Each row is a point on a landscape with many valleys, with its height.
From any point a ball takes the steepest step (drop divided by distance) to one of its 2 nearest points. It stops when none of these is lower. Distance is the straight distance between rows; heights are no part of it.
gavo (h 553): [10, -23, 23, 19, -22, 8, 20, -26, 13, 3, 16, -4, -11, 12, 3, 9, 6, -1, 12, 4, -6, 17, -7, -16, -20, 7, -19, 28, -2, 5, -2]
Bek (h 626): [5, 5, -13, -17, 10, 5, -29, 0, 10, -16, -12, -14, 2, 3, -14, -1, -8, -9, -8, 17, -22, 4, 5, 12, 1, 0, 6, -12, 10, -3, 9]
ripi (h 225): [-20, -5, 8, -1, -16, 8, 4, 0, 2, 5, 13, 22, -10, 6, 2, -19, -2, 9, -17, -5, 5, -5, 13, -10, -4, -21, -19, -17, -28, 19, 9]
nugu (h 303): [7, -3, 0, -17, 12, 8, -9, -12, 6, 2, 17, -2, -21, 4, 2, -7, -5, -15, -22, 34, -13, 11, 3, 15, -4, 16, 8, 20, -6, -2, 0]
rasoz (h 244): [-10, -5, -8, -18, -19, 14, -6, -11, -1, -11, 3, 12, -31, 9, -11, -19, -15, -12, -18, 13, -4, 17, 11, 11, 12, -12, 4, 14, -21, -9, 0]
puril (h 544): [-9, -8, 9, -2, -42, 5, 3, -2, -1, -11, 10, 21, 3, 15, -9, 0, -2, -1, 22, -15, 17, 3, 12, 0, 1, -27, -9, -3, -8, -18, 2]
zarom (h 612): [0, -2, 16, 14, 3, 2, 6, -11, 16, 13, -2, 7, -10, 14, 9, -10, 31, 3, -13, -4, 1, -5, 8, -33, -30, -7, -22, -11, -12, 15, -3]
Kapa (h 422): [8, 24, -23, -32, 3, -10, -22, 20, -7, 9, -5, -7, 10, -15, -13, -5, 8, -11, -13, 1, 8, -3, 2, 20, 22, -19, 23, -32, 22, -5, -9]
Nizom (h 448): [9, 15, -11, -26, 12, 0, -4, -27, 1, 7, -22, -17, -8, 2, -5, -8, 14, -8, -17, -5, 2, 28, 9, -1, -12, 14, -1, 11, -3, -8, -20]
mibiv (h 294): [-7, 9, 8, 10, -36, -7, 16, -13, 9, 18, -7, 2, -5, 2, -3, -12, -1, 18, -3, -23, 16, 12, -1, -32, -5, -9, -21, 13, -31, -3, -6]
Fav (h 218): [-5, 0, 6, -20, -17, -11, 24, -20, -10, 1, 17, 9, -6, 3, 2, -12, 5, 3, -7, 8, 14, 14, 13, 5, -7, 1, -17, 12, -8, 1, 0]
Tigi (h 126): [11, 33, -6, -22, 25, -14, 8, -5, -19, 27, -4, -20, -1, -17, 4, 5, 12, 16, -28, -6, 0, -18, 15, 3, -2, 0, -12, -3, 2, 13, -24]
vuseb (h 359): [-21, -7, 11, 51, -13, -4, 17, 16, -5, -6, -11, 26, 7, -12, 3, 3, -22, 23, 23, -15, 2, 0, -11, -18, 4, -1, -12, -3, -2, 16, 15]
Rus (h 220): [19, 11, 4, 5, 5, 14, -3, -20, 11, -28, -43, -6, 0, 31, 3, 6, 16, 1, 15, -10, -4, 9, -6, -22, -15, -7, -14, 11, 3, 3, 3]
mina (h 450): [5, 4, -8, -10, -4, 10, -10, -22, 20, -8, -25, -27, -3, 14, -2, 0, 16, 0, 1, -18, 1, 26, 1, -10, -14, 10, -8, 16, -7, -12, -15]
rugo (h 595): [0, -19, 17, 16, 2, 16, -1, -15, 21, 3, 11, 6, -13, 17, 6, -6, 23, -9, -18, 7, -14, 8, 13, -22, -26, -4, -28, -8, -11, 11, -5]
Difaz (h 360): [1, 12, 22, -1, 7, -11, 29, 11, -8, 16, 21, -7, 18, -15, 10, 7, 24, -6, 10, 17, 22, -13, -9, -13, -13, -3, 1, -17, 13, 12, 5]
zizok (h 539): [10, -17, 18, -5, -14, -3, 16, -37, 3, -5, 15, -1, -5, 13, -1, 10, -3, 7, 8, -9, -10, 10, -3, -2, -21, 14, -16, 34, -5, 3, -1]
Kuner (h 692): [5, -8, -15, -8, 16, 7, -21, 13, -7, -8, 23, -2, 2, -6, -3, 10, -20, 0, -5, 40, -17, -20, 9, 26, 20, 0, 20, -21, 17, -5, 8]
gibo (h 473): [10, 4, 15, 14, 13, -12, 19, 4, -10, -12, -11, 3, 28, -8, -3, 19, 0, 9, 16, -6, -13, -25, -1, -3, -14, 13, -16, -2, 19, 20, 12]
raru (h 442): [7, 19, -25, -28, 8, 4, -16, 12, -9, 12, 5, -8, -7, -22, -1, -6, -6, 0, -27, -3, 9, -13, 3, 31, 19, -15, 22, -20, 14, -2, -4]
Loz (h 300): [-17, -24, 12, 3, 0, 20, -24, -1, 8, 0, 20, -1, -15, 3, 2, 0, -6, 12, -29, 7, -14, -15, 24, 3, -8, -8, -12, -15, -20, -4, 6]
Fen (h 404): [7, 12, -10, -13, -16, 11, -1, -24, 0, -12, -45, -17, -3, 16, -2, -6, 8, 5, 8, -21, 11, 21, -3, -14, -9, -6, -15, 23, -10, -8, -11]
roza (h 456): [-6, -2, -13, 17, 19, -11, -18, 22, -23, -8, -27, -2, 29, -7, -9, 18, -16, 12, -2, -27, -5, -23, 3, 4, 12, 23, -14, -10, 6, 5, 5]
dalu (h 559): [-1, -5, -1, -6, -36, 9, 15, -14, 4, -12, -2, 9, 1, 22, -12, -11, 12, 2, 9, -7, 21, 14, 10, -13, -14, -31, -25, -13, -5, -12, -5]
zela (h 440): [6, -23, 5, 45, -26, 7, 13, -12, 19, -19, -8, -10, 2, -2, 5, 21, -4, 10, 32, -32, -16, -18, -13, -25, -9, 4, -13, 17, 1, -2, 3]
mas (h 333): [-5, -14, 1, -8, 14, 14, -27, -10, 30, 12, 15, -24, -6, 3, 1, 4, 14, -14, -16, 12, -19, 23, -3, -1, -9, 9, 2, -5, -2, -17, -10]
Sepa (h 377): [3, 1, -28, -6, 10, 4, -24, 27, -16, -21, -20, 7, 14, -4, -13, 0, -8, -7, -10, 7, 0, -7, -3, 18, 28, -9, 23, -35, 21, 4, 0]
mori (h 376): [-8, -27, 6, 8, -5, 22, -23, -3, 26, -8, 9, -19, -3, 13, -4, 6, 6, -13, -3, 6, -19, 24, -6, -8, -5, 2, 8, 3, -5, -20, -4]
ruko (h 471): [-7, -11, -23, -5, 19, 9, -23, 11, 1, 4, 0, -7, -9, -13, 11, 1, -21, -9, -17, 5, 1, -3, -8, 25, 29, 20, 34, 8, -5, -10, 1]
Zaki (h 336): [17, 4, 12, 13, 4, -5, 0, -25, 10, -19, -26, 0, 7, 20, 5, 10, 15, 6, 19, -12, -15, -9, -4, -11, -27, 4, -23, 19, 12, 10, 7]
rufo (h 299): [-4, -1, -8, -23, 4, -2, -11, -4, -13, -5, 7, 6, 0, -3, -9, 2, -15, 8, -19, -1, -8, -24, 21, 26, 1, -6, -6, -15, -10, 2, 6]
gebad (h 337): [4, 6, -7, -10, 23, 4, -8, -21, 4, 9, 9, 18, -32, 0, 6, -6, 0, -8, -29, 14, -15, -1, 8, 19, -8, 25, 7, 33, -12, 11, -2]
kiron (h 538): [15, 40, -10, -17, 1, -23, 12, 10, -13, -5, -32, -3, 29, -5, -14, 7, 14, 5, 12, -14, 18, -4, 12, 2, 7, -6, -12, -1, 3, -4, -2]
fabus (h 576): [-2, 6, 1, -4, -23, 2, 5, -5, 8, -8, -14, -1, -2, 12, -10, -18, 11, -1, 1, -11, 9, 6, 10, -17, -7, -20, -14, -8, -16, 4, -2]
Gotip (h 510): [3, 2, 8, -1, 4, -19, 21, -3, -11, 0, 12, 5, 8, -8, 1, 9, -6, 10, 16, -9, 8, -1, -3, 4, -3, 17, -9, 35, -7, 7, 9]
Bulu (h 375): [0, 10, 16, 35, 9, -2, -3, -1, 29, 22, -10, 8, -13, 5, 15, -13, 32, -1, -5, -7, 7, 17, -15, -33, -18, 12, 2, 11, -8, 9, -8]
zudut (h 636): [14, 8, 3, -24, 5, -6, 17, 6, -7, 6, 31, 11, 3, -3, 4, -5, 2, -12, 5, 36, 12, -6, -6, 24, 5, -2, 22, 3, 13, 7, 6]
nub (h 382): [-19, -14, 13, 37, -12, 0, 12, 19, -15, -13, -11, 25, 4, 1, 4, -5, -23, 14, 27, 1, 1, -6, -13, -9, 17, -1, 0, -13, 2, 5, 16]
Zoneg (h 227): [-6, -12, 11, 6, -5, -4, 4, 0, 14, 7, 14, -23, 6, -2, 4, -1, 8, -6, 9, -5, 13, 15, -7, -18, -7, 3, 8, 9, -8, -6, 4]
Fudos (h 524): [1, -5, 16, 0, 11, -14, 16, -21, 3, 3, 11, 2, -1, 1, 6, 10, -1, 14, -1, -16, -5, -5, 1, 2, -15, 29, -17, 44, -11, 4, 0]
Fela (h 339): [-20, -22, -4, 16, 12, 5, -18, 17, -6, -13, 4, -9, 4, 0, 1, 5, -13, -1, -5, 5, -15, -12, 8, 3, 6, 5, 4, -25, 2, -4, 4]
Nibas (h 315): [0, -5, -20, -22, 3, -6, -21, 5, -24, -4, -4, 28, 0, -10, -15, 0, -24, 3, -21, -7, -1, -28, 17, 36, 19, -6, -8, -7, -10, 16, 10]
nodus (h 332): [-1, -4, -14, -2, 2, -10, -6, 25, -23, -10, -3, 31, 9, -1, -6, 1, -16, 5, -4, -2, 7, -22, 7, 21, 19, -6, 2, -19, 1, 11, 9]
bini (h 353): [-9, -18, 11, 32, -9, 8, -5, 10, 25, 2, -5, -18, -5, 1, 7, 8, 14, -5, 21, -14, 0, 23, -35, -26, -4, 16, 14, 22, -2, -11, -12]
levib (h 400): [7, 19, -12, -27, 8, 2, -8, 26, -9, -4, -9, 9, 8, -9, -8, -2, 6, -13, -4, 12, 1, -2, -3, 11, 16, -19, 22, -32, 20, 10, -1]
nofum (h 342): [17, 20, -11, -2, -21, 12, 5, -33, 4, -18, -56, -17, -7, 25, 1, 8, 17, 12, 22, -16, 17, 13, -9, -20, -13, -12, -20, 19, 2, -2, -1]
nafa (h 274): [15, 24, -7, -8, 36, 3, -6, -13, 1, 27, -10, -13, -19, -12, 16, -12, 28, -11, -31, -1, -9, -1, 12, -5, -13, 6, 2, -6, 9, 8, -27]
meba (h 455): [-5, 8, 2, 7, -18, 19, 1, -1, 9, -2, -25, -2, -14, 14, -6, -15, -3, -6, 18, -7, 8, 33, -22, -23, 13, -13, 13, 16, -23, -8, 1]
bok (h 288): [2, -7, -1, -22, 20, 3, -18, -14, 20, 23, 25, -38, -4, 1, 5, 5, 12, -15, -23, 9, -7, 18, -2, 13, -18, 11, 0, -11, 4, -19, -13]
Nez (h 592): [-9, 5, -4, -13, -1, 2, -3, 11, 5, -6, -2, -4, 1, 3, -4, -13, 3, -8, -7, -4, 10, 0, 11, -7, 6, -13, 2, -14, -6, 9, 7]
ralo (h 656): [3, 6, -1, -8, -9, -3, 7, 11, -6, -12, -10, 16, 1, 5, -6, -5, -10, -9, 21, 15, 8, 13, -11, 11, 17, 1, 13, 19, -2, 0, 9]
ruzu (h 613): [15, 4, -1, -19, 6, 6, -13, -14, 11, -24, -6, -22, 2, 18, -15, 7, -13, -8, 12, 22, -26, 12, 3, 10, -3, 3, 2, 5, 12, -19, 6]
goto (h 283): [-9, -24, 4, -3, 9, 6, -9, 4, -12, 1, 18, 6, -14, 0, 5, 4, -17, 8, -24, 9, -10, -38, 17, 22, -2, -3, -6, -22, -15, 3, 14]
Disof (h 318): [-16, -27, 2, 12, -1, 11, -24, 4, 8, -8, 9, -6, -6, 4, -1, 9, -12, 8, -16, -10, -18, -12, 9, 0, 0, 4, -3, -9, -9, -6, 4]
povud (h 467): [-13, 2, 3, 37, 1, 14, -5, 6, 28, 10, -9, 9, -16, 4, 8, 4, 16, 13, -10, -38, -14, -1, -10, -22, -3, 13, -2, 16, -23, -9, -14]
peno (h 233): [7, 8, -5, -20, 28, -5, -26, -4, 12, 20, 18, -37, -6, -14, 3, 11, -6, 1, -19, 0, -17, -4, 6, 16, -7, 10, 10, -11, 16, -15, -10]
lefef (h 264): [-3, 2, 9, -7, -8, -5, 23, -23, -2, 10, 8, -6, 3, 4, 4, -11, 13, 1, -3, 2, 11, 19, 3, -14, -21, 1, -16, 6, 1, 7, -11]
Makif (h 530): [-1, -1, 11, -5, -35, -4, 14, -2, -9, -19, 9, 31, 3, 7, -10, 2, 9, 2, 40, -2, 23, -1, 4, 6, -5, -22, -11, -3, 9, -5, 10]
Sis (h 637): [12, 15, -18, -33, 5, -4, -14, 2, 3, -8, 8, -9, 2, -2, -21, 5, -9, -3, -4, 25, -21, -4, 12, 30, 2, -9, 13, -24, 26, -9, 5]
pusaz (h 687): [-2, -11, 0, 7, 21, 7, -4, 9, -14, 2, 25, -13, 0, -5, 14, 19, -14, -2, -3, 28, -10, -28, -3, 17, 8, 17, 18, -21, 24, -2, 1]
Bofiz (h 495): [-8, 2, 10, 18, -40, 11, 9, 4, -1, 0, -12, 34, -2, 7, 0, -17, -30, 4, 36, -9, 8, 20, -25, -8, 16, -26, 9, 12, -14, -14, 7]
fug (h 271): [-13, 20, 11, 14, -37, -6, 13, -5, 7, 13, -3, 27, -10, 6, 1, -22, -7, 19, -1, -11, 15, 16, 7, -14, -4, -25, -19, 4, -28, 12, -3]
Les (h 221): [-8, -1, -14, -23, -10, 5, 4, -9, 0, 1, 14, 25, -29, 0, -6, -24, -8, -10, -24, 16, 11, 15, 18, 21, 12, -10, 2, 10, -12, 6, 1]
bigu (h 655): [13, 19, -3, -36, 4, -16, 10, 1, -5, 4, 22, -17, 17, -4, -9, 2, 16, -14, 13, 15, 3, 5, 3, 12, -5, -17, 8, -23, 35, -15, -11]
Pof (h 411): [-12, -6, 10, 30, 6, -12, 19, 25, -17, -12, -6, 21, 23, -8, 8, 1, -15, 2, 26, 10, 13, -7, -18, -10, 15, 1, 4, -21, 19, 8, 15]
kag (h 345): [-1, -6, 15, 11, 1, -3, 24, 16, -2, 8, 21, -8, 23, -17, 3, 6, 13, -9, 20, 15, 15, 2, -15, -3, 6, -3, 17, -16, 15, 0, 4]
pib (h 437): [-6, -8, 8, 27, 6, 9, -7, 0, 28, 0, -4, 8, -8, 9, 10, 3, 13, -1, -8, -15, -8, 6, -15, -20, -6, 14, -3, 13, -12, 3, -9]
sakad (h 364): [-13, -32, 2, 17, -9, 0, 2, 14, -4, -23, 14, 3, 10, -1, -1, 1, -11, -1, 11, 9, -11, 1, 5, -10, 6, -2, 1, -18, 5, -1, 14]
guma (h 669): [19, 17, 6, -25, 24, -7, 5, 6, -5, 13, 14, -22, 12, -6, 3, 15, 6, -5, 8, 21, -14, 0, -9, 7, -4, -6, 14, -12, 35, -2, -9]
peraz (h 390): [-12, -24, 6, 16, -19, 26, -11, 10, 13, -15, 11, -9, -2, 10, -7, -6, -6, -12, 11, 13, -17, 9, 2, -10, 4, -11, 4, -10, 0, -13, 8]
sezep (h 372): [3, 9, -1, -12, 25, 2, -3, 9, 5, -2, -1, -13, 11, -5, 4, 3, 2, -9, 0, 8, -11, -3, -10, 1, 5, 16, 22, 3, 7, 4, 2]
rader (h 270): [-24, -37, 7, 11, -6, 5, 0, 10, -17, -6, 28, 9, -2, -6, 6, 8, -23, 12, -11, 3, 0, -30, 10, 16, 6, 0, -2, -7, -18, 1, 10]
tono (h 599): [4, -6, 6, -12, -9, -9, -7, -9, -1, -24, 1, -14, 16, 8, -11, 7, -10, 3, 19, 2, -12, 8, 2, 0, -4, 5, 0, 5, 11, -9, 10]
Melo (h 251): [-24, -19, 5, 1, -15, 2, 4, 5, -3, 4, 26, 3, 3, 2, 2, -4, -6, 7, -2, -10, 6, -12, 18, 1, -1, -10, -8, -9, -21, -3, 4]
kile (h 367): [10, 13, -12, -19, 20, -4, -2, -28, -8, 8, -11, 16, -30, -9, 5, -18, 5, -5, -31, 13, -2, 11, 19, 10, -7, 16, 1, 25, -9, 13, -2]
Bipef (h 646): [9, 9, -12, -20, -5, -8, 12, 17, -3, -5, 10, 11, 2, 0, -5, -4, -1, -20, 18, 25, 17, 13, -5, 19, 19, 4, 29, 9, 11, -4, 7]
gope (h 402): [3, 3, -18, 2, 27, -15, -11, 24, -21, 12, -6, -22, 18, -19, 10, 19, -18, 7, 1, -12, -7, -19, -1, 16, 26, 12, 15, -14, 21, -7, -3]
Bipi (h 365): [12, 9, 11, -8, 20, -2, 5, -2, 5, -3, -2, -9, 8, 2, 1, 3, 13, -7, 5, 14, -1, 9, -10, -10, -9, 9, 4, 12, 3, 9, -1]
gur (h 250): [-17, 6, 18, 2, -31, -3, 12, -2, -1, 8, 10, 48, -12, 2, -6, -20, -4, 13, -1, -7, 17, 8, 13, 0, -6, -29, -18, -4, -25, 12, 4]
fusal (h 420): [-1, -2, 2, 13, -16, 12, -2, -3, 16, -6, -22, -22, -4, 15, -1, -1, 8, -4, 23, -18, -1, 20, -26, -27, 4, -2, 9, 21, -14, -16, -3]
dabev (h 293): [21, 7, -3, -6, 30, 12, -6, -23, 8, 24, 2, 0, -30, -1, 19, -16, 31, -17, -39, 23, -5, 7, 9, -3, -17, 8, 5, -1, -3, 7, -16]
Moz (h 272): [4, -19, 5, -14, -9, 12, -2, -19, 10, -9, 15, 3, -17, 18, -11, -4, -11, -16, -3, 19, -16, 18, 11, 5, 0, 5, 1, 25, -11, -6, -3]
fal (h 560): [11, 22, -5, -17, -3, -13, 2, 1, -7, -14, -27, -14, 25, 3, -13, 4, 2, 3, 22, -5, 12, 2, 1, 10, -2, -10, -5, -7, 7, -4, -6]
dafol (h 485): [-11, -21, -8, 4, 12, 2, -7, 12, 3, -2, 12, -7, -3, -1, 12, 3, -18, 0, -9, -3, 1, 1, -3, 12, 16, 20, 17, 15, -10, -8, 6]
Dobu (h 512): [-2, -3, 9, 16, -38, -6, 21, 6, -1, -9, 4, 30, 0, 2, -12, -11, -12, 9, 34, -3, 11, 4, -14, -3, 0, -19, 2, 10, -3, 4, 15]
moto (h 186): [10, 22, -2, -17, 29, -3, -10, 3, -6, 26, 10, -28, -2, -20, 11, 7, 1, 11, -24, -3, -10, -13, 3, 17, 0, 3, 5, -4, 8, -1, -18]
lofib (h 484): [3, 24, -9, 6, 19, -13, -1, 24, -13, 3, -33, -4, 26, -17, -1, 10, 2, 5, -4, -19, 4, -15, 0, -5, 11, 10, -5, -11, 1, 12, 1]
vid (h 183): [14, 14, 4, 8, 31, -4, 10, -20, 1, 35, 1, 18, -25, -1, 21, -21, 35, -9, -24, 19, 3, 9, 5, -13, -25, 10, -3, 5, -8, 21, -13]
busi (h 195): [21, 30, -1, -26, 32, 3, 0, -23, -20, 32, -5, -10, -27, -15, 12, -6, 19, 6, -40, 3, -6, -13, 17, 3, -8, -2, -3, -2, -1, 9, -23]
luved (h 638): [-3, -5, -11, 1, 10, 17, -34, 7, 9, -18, -23, 0, -14, 9, -8, -8, -11, -9, -18, 13, -23, -3, 4, 1, 8, 1, 7, -9, -4, -5, 2]
buz (h 628): [3, 5, 2, -12, 4, -6, 16, 21, -22, 11, 24, 24, 3, -16, 8, 4, 1, -4, 10, 20, 12, -21, -7, 25, 13, -6, 18, -4, 10, 5, 7]
lavat (h 334): [9, 3, -13, -22, 15, 3, -9, -1, 8, -5, 8, -8, -5, 3, -3, -2, -1, -21, -14, 26, -5, 11, -7, 9, 8, 13, 23, 15, 6, -1, -1]
tig (h 381): [-4, -18, -18, 11, 26, -1, -19, 18, -25, 6, 10, -15, 1, -16, 13, 7, -38, 5, -4, -1, -4, -18, -3, 30, 27, 17, 18, -19, 18, -10, -3]
nufi (h 680): [5, 2, 8, -7, 30, 0, 0, 14, -12, 9, 22, -20, 9, -14, 18, 26, 2, -4, 5, 25, -17, -22, -14, 7, 1, 4, 20, -14, 25, -2, -8]
kuviz (h 427): [-6, -8, -18, 15, 25, -20, -12, 27, -17, -4, -20, -10, 19, -14, 2, 13, -21, 9, 8, -19, 1, -3, -7, 14, 19, 25, 7, -2, 13, -8, 0]
Mose (h 289): [-6, -17, 13, 25, -15, -1, 13, -10, 20, 12, 10, -16, 2, 2, 6, 15, 7, -1, 12, -18, 9, 13, -27, -23, -4, 12, -1, 29, -7, -12, -9]
beli (h 457): [-3, -1, -28, -16, 11, 6, -26, 17, -9, 7, 5, -8, -10, -20, 3, -4, -11, -4, -35, -3, 7, -3, 4, 25, 26, 2, 26, -16, -3, -3, 3]
nifu (h 618): [6, 9, -7, -25, -5, -10, 4, 15, -17, 10, 15, 18, 16, -13, -3, 7, 7, -5, 7, -5, 17, -21, 8, 23, 8, -18, 9, -15, 19, 5, 0]
fut (h 468): [-12, -26, 9, 43, -17, 4, 4, 0, 10, -5, 1, -5, 3, -8, 6, 14, 2, 14, 14, -32, -7, -12, -4, -23, -5, 4, -17, 13, 1, -5, -1]
por (h 574): [18, -19, 23, 24, -9, 12, 4, -27, 24, 8, 17, 12, -19, 24, 4, 2, 26, -4, -4, 6, -16, 13, -9, -24, -31, 3, -19, 16, -7, 10, -4]
Ket (h 292): [-15, -18, 10, 21, -9, -11, 14, 12, 7, 6, 20, -21, 23, -13, 4, 6, 4, -5, 25, -2, 17, 9, -13, -18, 1, 7, 11, -8, 7, -11, 1]
sasi (h 606): [-6, 3, -11, -17, -13, -6, -9, 9, -7, -11, 3, 12, 12, -1, -11, -4, 2, -11, 12, -8, 8, -2, 13, 14, 7, -14, 7, -18, 6, -5, 3]
ruka (h 354): [6, 3, -23, -4, 2, -3, -12, 32, -23, -9, -17, 34, 22, -10, -12, 7, -2, -3, 5, 7, 0, -21, -1, 22, 25, -4, 12, -31, 19, 4, 4]
Sinof (h 335): [-13, 9, 8, 49, -34, -13, 18, 0, 9, 4, -17, 8, 6, -16, 6, 3, -15, 31, 19, -18, 3, -4, -17, -23, -8, -6, -21, 15, -12, 13, 12]
zubiv (h 185): [-7, 2, 5, -20, -12, -5, 19, -10, -5, 9, 13, 20, -13, 1, -7, -17, -9, 0, -8, -1, 24, 17, 1, 11, 5, -3, -2, 18, -19, 2, 1]
vibeg (h 488): [-15, -16, 1, 42, -11, 11, -10, 3, 13, 0, -12, 2, 0, 6, 3, 9, -7, 12, -4, -50, -13, -13, 2, -25, -5, 5, -13, 14, -13, -7, -4]
Meti (h 477): [-12, -4, -7, 11, -26, 21, 2, 10, 0, -9, -21, 9, -9, 11, -11, -13, -17, -2, 22, -14, 7, 20, -15, -11, 22, -21, 16, 4, -18, -18, 12]
zipav (h 441): [-1, 1, 6, 17, 9, -10, 17, 15, -26, -13, -13, 16, 27, -5, -6, 6, -8, -2, 18, 1, 4, -22, -7, -3, 9, 2, -8, -19, 22, 21, 13]
san (h 311): [7, 8, 18, -5, 5, -4, 25, -9, -4, 9, 8, -12, 8, 2, 2, 7, 25, -5, -6, 11, 10, 0, 2, -11, -21, 2, -10, -6, 1, 9, -8]
vip (h 287): [10, 24, 3, 16, 22, -8, 5, -9, 11, 22, -12, 7, -21, 5, 15, -22, 33, -2, -11, 9, 3, 9, -4, -27, -16, 11, -5, 3, -10, 20, -1]
ref (h 408): [12, 13, -16, -25, 14, -2, 6, -27, -2, 6, -17, -1, -25, -2, -9, -24, 14, -12, -32, 11, 7, 21, 17, 5, -8, 13, 2, 8, 0, 2, -16]
veveb (h 582): [14, 9, 3, -10, -6, -14, 12, -14, 0, -17, -5, -17, 24, 9, -9, 9, 3, 0, 28, 2, 3, 4, 0, 3, -16, -1, -14, 8, 16, 0, 5]
guf (h 362): [-22, -24, -22, 7, 7, -3, -18, 15, -15, -4, 9, -1, 8, -11, 7, -1, -26, 3, -6, -2, 8, -18, 5, 14, 25, 7, 9, -31, 3, -9, -1]
nube (h 644): [14, 14, -10, -37, -4, -11, -6, 0, -3, 1, 19, -1, 13, 0, -20, 5, 0, -14, 6, 21, 1, 2, 11, 25, 3, -13, 9, -22, 28, -21, -2]
rupu (h 403): [8, -3, 7, 28, -17, 5, 9, -8, 7, -26, -25, -3, 3, 11, 2, 12, -4, 16, 32, -23, -14, -12, -13, -21, -17, -3, -18, 18, 1, 9, 12]
vutek (h 314): [-8, 9, 10, 35, -33, -8, 14, -1, 13, 14, -12, -1, -1, 1, 7, -6, -8, 23, 4, -25, 2, 2, -6, -30, -4, 0, -22, 25, -20, 4, 3]
guko (h 511): [3, 35, 7, -3, 5, -26, 17, 24, -19, 4, -17, 3, 31, -12, -5, 12, 13, 11, 5, -12, 18, -23, 2, -7, 11, -9, -14, -9, 10, 8, -3]
Zirol (h 496): [-10, -15, 10, 8, 3, -2, 10, 4, 2, 9, 20, 1, -2, -3, 11, 1, -15, 5, 10, -4, 2, -3, -6, 8, 5, 17, 8, 24, -16, -4, 11]

Where does a ball stop that starts at each point below?
ruka -> ripi
Bipef -> Zoneg
Meti -> Zoneg
bigu -> ripi
vibeg -> Rus
rugo -> ripi
fabus -> Zoneg
nub -> ripi
mori -> Tigi

Call two points neighbours if one is among the 2 nearest of the other. Go from one point of each pair to the other, from neighbour to neighbour, staying as low as possible. Name the highest point that can't be avoided.
Rus / nugu -> mina
Tigi / ripi -> peraz
vid / Tigi -> dabev
Zoneg / nugu -> Difaz
